Points on a hilly landscape, in no order, each with its height.
A climber steps from a point to the highest of its 2 nearest points, and stops where none of them is higher. Distance is the straight distance between rows; heights are no part of it.
z363 (h 617): [ 30  -5  14 -38  15  43 -51   9   7  -9  -5 -17 -21  18   7 -22 -52 -32
 -14 -27  17  33  19 -46 -28]
z660 (h 226): [ 25  62   3  -7  13  24   3  39 -38 -52 -22 -26  -7 -10 -33 -23  -1  19
 -13   5  13  34  23 -23  -6]
z664 (h 641): [  4   7  19  11   1 -67  11 -33  33  16  28  27  52  14 -19  14   4 -20
  44   5 -36  -5  32   7  30]
z232 (h 546): [ 26   0 -14  -6 -25  36 -32 -31 -12 -34  24 -12  -5  29  35  10  21  19
 -31  17  17  45   2   7 -28]
z67 (h 273): [ -4 -23  61  17  11 -11  -6  -4  -1  35 -16 -24   3 -27 -40   7  70  11
 -37   0  -8 -33 -12  35  69]
z42 (h 95): [ 36 -54  -7  37 -24   2 -17  -4   6 -17  -8   5  13  49  43 -27   8 -38
  45  38 -63  34  12  17 -27]
z343 (h 440): [-41  -8 -14  -4  28 -38  -1 -34  13  53   5  25  36 -29  14  40 -79 -33
  18 -38   4 -30 -35  23  26]
z632 (h 389): [-43  51  20  11  20 -11  39  -4 -23  -2 -24  -4  18 -33 -53  19  14  20
   0  26  17 -23 -11  12  38]
z711 (h 311): [-61  32  10  -2   6 -17  40 -24   5  12  26  18  34 -16 -48  40  13  33
  -6  20  30 -34   8  20  25]
z913 (h 661): [-25 -19 -21  30 -34  30  20  -2 -16 -15  -2  19 -27   5  43  -6  -7 -20
  18  45 -25  34 -30  -1 -42]
z405 (h 312): [-13 -31  50  24  12 -14 -27 -14 -20  27 -41 -26  11 -20 -22  12  29 -27
   1  13 -20 -32  -8  11  46]
z633 (h 166): [  3  60 -28 -21  11  26  30  13 -19 -60  -1   8 -18 -23  -7  -7 -21  29
 -12 -11  30  30  12 -32 -40]
z414 (h 345): [ 44  35  15  -3 -20   1  16 -19  26 -22  42   0   5  27   4   0  76  44
 -13   0  28  29  44  -5  15]
z754 (h 82): [ 22 -57 -31   6 -13  -6 -36 -16   2  -4 -13   3  17  43  58 -15 -31 -12
  35   0 -47  13 -15  19 -38]
z44 (h 145): [-60  34  26   4  43 -27  19 -26 -18  30 -28  17  50  -4 -41  48 -48 -15
  54  -6   7 -50 -13  -4  26]
z985 (h 109): [ 12 -23  16  63 -12   2  -1  28  15   4   8  -9  -6  30  23 -51 -10 -67
  29  63 -57  21  14  -4 -15]
z269 (h 392): [ 45  40 -12 -17  -4 -26   0  -8   6 -44  24  -7  34   3 -20   0  42  35
 -18 -19  14  25  25  10   7]
z656 (h 348): [ 11  -1 -15  14  12  45   9  54  -1 -57 -11 -22 -10  41  13 -63  19 -17
  27  41 -33  56  35 -20 -42]
z892 (h 627): [  8   5 -32 -18 -15  20 -23 -15  -1  12  51   8 -21  -8  27   7 -41   1
 -32 -24  37  21 -25   6  -2]
z121 (h 249): [ 15   9  60  -4 -13  10 -17 -37  16   9  15   4   7  68  -6 -27  40   3
  28  39   8  28  33 -41   6]
z798 (h 770): [ 25   1 -14  -1 -26 -37 -17   7  -6   8  21 -13  17 -19 -25  -6  57  19
 -65  10 -25 -24 -11  53  22]
z196 (h 397): [ 18  15 -59 -17   2  26  15  25   0 -41  -6  13   1  41  27 -48 -19   6
  41  14 -19  44   7 -22 -62]
z957 (h 655): [  4   7  26 -31 -14   7  -9  12  26  45  14 -26  -6 -16 -36  35  30  23
 -84 -25  53 -58  13  15  42]
z95 (h 517): [ 15 -28 -39 -51 -19  64 -46  50 -18 -25  11 -10 -39  31  34 -27 -19  16
 -55 -25  19  22  14  18 -28]
z954 (h 155): [-53  11  25  32 -22  22  30 -21  20  13  61  17  -3  19  18   2 -17 -27
   7  61  17  23   4 -21 -14]
z258 (h 825): [ 13 -38  13  19  -6  20 -32  24  12  14  28 -35 -33 -30  17 -23   7 -32
 -28   3  -4  -6   0  -1   3]
z942 (h 365): [-12 -23  23 -26  -3  21 -23  13 -25  41 -64 -14 -33  -6  -7  -7  -5 -17
  -6 -23   7 -57 -31 -21  -3]
z340 (h 90): [  3 -42 -26 -35   8  40 -46  16 -45 -26 -68 -29 -16  19  19 -22 -20   4
   0 -30 -15   9 -15   5 -36]
z276 (h 605): [-20 -24 -37   5  -4  23  26 -11   4  24 -25  30 -37   5  47  -9 -65 -28
  42  11 -11  31 -49 -19 -46]
z736 (h 118): [ 24 -45 -34 -30  50  27 -22  50  -9 -47 -61 -31 -19 -24   1 -30  -1  12
   5 -45 -16  -6   6  -7 -16]
z26 (h 119): [-15  34 -11  -6  28  -1  39   5  17 -30   5   6 -11 -52 -18  26 -17   7
 -15 -25  35  16   2 -25  -9]
z528 (h 547): [-21 -48 -10   5 -14   4   4 -48 -18  29 -73  27   0  25  42  16 -56 -17
  48 -13 -13  -1 -44 -12 -36]
z37 (h 516): [-16  14  55 -38 -12  34 -34  -8 -24  34 -17 -20 -16   7 -33  26 -12  11
 -36 -27  61 -32   3 -26  21]
z35 (h 595): [ 18  33 -48 -29 -11  -1 -39 -10 -29 -14   7  -7  10 -17  -6  11 -30  25
 -52 -50  24  19 -17  25  -3]
z838 (h 626): [ 11  24 -38 -33  -5 -39 -44  -7 -38  -3 -14  -8  35  -2  -8 -14 -15  15
 -13 -26 -28 -14 -22  18   6]
z446 (h 510): [ 17  18  34 -32   2  23 -49 -27 -21   7 -26 -25   1  12  -5  -6 -24  -4
 -23 -22  24  -1  12 -31   1]
z796 (h 508): [-42  26  71  28  18   3  42  -3 -34  10  -2  -6  25   7 -58  25  60  44
  -4  43   7  -3   9  31  63]
z81 (h 578): [ 52  -2 -22 -59 -17  56 -44  43 -42 -37  -9 -34 -33  16  11  11 -11  40
 -59 -54  37   7  27  17 -12]
z449 (h 194): [-46  23  37   6 -26  39  11 -39  -6  22  49  12  -6  11   4  46 -14  11
 -20  34  50   1  -1 -10  -4]
z452 (h 758): [-24   3  50  30 -11 -29  25 -33   9  18   3  35  41  42 -20  26   4   1
  76  36 -17 -13  23 -12  19]
z773 (h 729): [ 19  17 -85 -42   9 -37  31  34  15 -15   1   9  -6 -36 -14 -14  21  25
 -39 -42   0 -11 -26  28 -11]
z113 (h 774): [ 27  -3 -60   5  23 -35  32  46  50 -10  20  -2   0 -48  -1 -15  46  -1
 -38 -39 -13 -20  -3  37  -2]
z69 (h 214): [ 10  -6  25   2 -36   3 -53 -33 -14  15  26  -5  15  40  10 -26   8 -20
  -1  31 -17   7   2 -18  -5]
z645 (h 129): [-31 -18  48  55 -23  10  18 -15   9  23  16  15  -4  19  11 -17 -17 -53
  34  75 -23  11   3 -19  -5]
z507 (h 81): [-20  12 -13  12  26 -12  42  -9   4 -42  -8  -1  23 -69  -6  60  12  14
 -37  -7  28  21 -10  20  11]
z734 (h 196): [ 24  -9  41 -27  31  27 -12  45  10   0 -49 -27 -36 -26 -35 -15  40  12
 -20 -32  24 -17  15 -31  16]
z91 (h 895): [ 17 -47  35  34 -19  15 -16  13  -1  -1   8 -27 -31   1   9 -33  54 -25
   3  36 -16  -2   0  14  14]
z568 (h 638): [ 16  -1 -23  23   7   0  31  23  39  -6  52  19 -31 -11  31 -31  23 -14
  32  19  -5   9   7 -27 -24]
z574 (h 373): [-17 -42  51  13  14  -6 -21 -22 -20  38 -60  -9  -1   4   5   7 -20 -32
  34  -2  -4 -26 -10 -24  14]
z180 (h 56): [-26 -18 -28  51 -25 -35  46  -4 -10   5 -36  45 -12  -1  29   9 -42  -8
  67  35 -50  -9 -31   0 -22]
z359 (h 151): [ 41  -9 -10 -35  55  15  10  47   7 -48 -49 -33  -9 -29 -22 -21  36  23
 -11 -44  12   3  26  -9  -1]
z621 (h 469): [ 31  42  10   5  -9  10 -17 -37 -13 -36  35 -20  21   5  20  19  -8  12
 -31   6  21  46  39  -3  -4]
z74 (h 436): [ 17  21 -64 -11   3  20 -16  30  -6 -55  47  -5  -2  20  34 -45  -9   1
  -5  -4 -21  41  15  14 -40]
z377 (h 799): [ 18 -18  -9   6  11 -15   9  29   3 -12 -39   1  -8   2  -1 -42  12  -4
  43   9 -40   8  10 -12 -13]
z586 (h 303): [-72  62  12 -12   1   0  29  14 -39  20  -9  10  -9 -28 -41  19 -35  10
   3  12  23 -35 -33 -12   6]
z116 (h 557): [-13  18   9 -14  21 -75   6 -27  37  46  37  14  72   4 -28  26 -29 -16
  -8 -21 -10 -43  14  20  38]
z24 (h 720): [  2  21   3  -2 -21 -15   3   9  36  21  49  -3   1 -29 -17  14  42  22
 -59   5  25 -27   7  22  31]
z416 (h 820): [ 44 -22 -46   2   7 -34 -16  12  39 -23  33 -13  18 -20   8   4  53   6
 -56 -27 -15  -1  11  50   1]
z602 (h 244): [-61  31  32   6 -30  28  19 -13 -16  26  36   5  -8  -4 -32  52  14  41
 -34  26  61 -41  -8   6  24]
z530 (h 680): [ 43   8 -41 -59 -10   9 -38  -1  -9 -18  -7 -20   1  -1 -12  33  -3  50
 -84 -66  46  13  13  28   7]
z250 (h 468): [-37  -8  15   6  11 -22 -15 -50 -19  50 -34  26  20  14  30  37 -90 -31
  34 -16   3 -15 -39  -2  10]
z503 (h 239): [ 14 -13  44 -10   5  20  16  30   1  25 -39 -35 -32 -31 -54   2  80  41
 -58 -17  27 -29  -6   1  48]
z651 (h 685): [ -4   3 -22   3   5 -15  12  -1  41  17  61  18 -16 -22  33  -9 -33 -22
   9  -9   5  16 -16 -11 -14]
z870 (h 798): [ -1 -45 -46  16   1 -33  35 -22  19 -18 -24  25  -3 -39  27  30  18  17
  28 -23 -26  -7 -34  29 -14]
z909 (h 36): [ 15 -22  -7  47 -33 -77  29 -16  -8  -3 -39  49   5  19  11  -3  -8   1
  78  24 -64 -21   4  11   2]
z958 (h 19): [ 45 -26 -37  11 -15 -88  18   1  24   4 -27  36  24  11   9 -21  18  13
  65 -17 -66 -30   4   7   1]
z511 (h 289): [ 23  31  19 -15  -4  38 -18  11 -26 -41 -15 -28 -19  43  -9 -35  18  -1
   3  25   4  48  31 -33 -17]
z290 (h 299): [ 36   1  46   7  11   4  12 -25   9  -5  -1  -9  -8  27 -15  -1  88  34
  13  14   3  34  39 -18  31]
z790 (h 496): [-24  11 -10   5  35 -62  13   7  43  41  39  14  39 -45 -26  23 -53 -22
 -10 -26   6 -28 -12  12  30]
z156 (h 220): [-78  42  33   2  24   4   8 -20  -9  40  13  17  17 -10 -20  46 -75  -9
  23  -2  38 -46 -17 -11  12]
z19 (h 470): [ 22 -12 -59 -11  15  51 -34  42  -5 -53  41 -29 -18   2  45 -22 -43 -19
 -28 -26   2  49   7  26 -22]
z15 (h 694): [ 29 -16  -5 -12  24  28 -15  32  34  -9  13 -16 -15  14  23 -49 -41 -44
   6  -1 -13  29  18 -37 -33]
z544 (h 709): [  9  18 -12  -7   1 -32  -9  10   6   8 -13   2  10  -8 -17 -28  -2  -6
  15 -17 -21 -22  -3 -17  -5]
z804 (h 622): [-41  11  65  33  -9   1  15 -38 -10  21  21  23  28  37 -40  25  48  24
  41  51   5  -4  12  11  57]
z755 (h 735): [ 15 -45 -41   9  12 -41  20 -16  34   9  33  37   6 -23  40  28 -19 -17
  29 -30 -19  14 -11   7  -6]
z783 (h 428): [-27   3  53 -33 -30  25 -17 -11 -33  58 -22  -2 -30  17 -26   6  22  29
 -14 -10  29 -65 -19 -14  20]
z382 (h 84): [-49   1  -1  38  -2 -35  39 -19 -13  22 -23  26  21 -25  -2  34 -21 -11
  49  18 -17 -29 -18   7   5]
z688 (h 730): [-21 -28 -32  32 -15   4  26 -27 -17 -13   7  22  -9 -29  37  39  14  -1
  -2   6 -10  17 -44  27 -20]
z667 (h 759): [ 21 -24  -8   8 -15  60 -32  62  18  -8  25 -30 -45  22  14 -56  -5 -42
 -25  22  -9   8  14  -8 -34]
z723 (h 698): [ -2   5   2  27  12 -26  50  -1  36  -4  -6  34 -11   4  13 -19   5 -21
  67  31 -27  -2  13 -35 -13]

Call two points neighbours if one is among the 2 nearest of the other. Go from one point of each pair to the other, from neighbour to neighbour, staying as high as possible. Name the lowest point that can't be avoided.
z452 / z377 | z343
z37 / z574 | z942
z870 / z530 | z35
z870 / z377 | z568
z37 / z91 | z446

Write out the way that a climber takes from each point below.
z736 | z359 z734 z503 z67 z405 z574
z985 | z645 z954 z449 z602 z711 z632
z909 | z180 z382 z44 z156 z586 z632
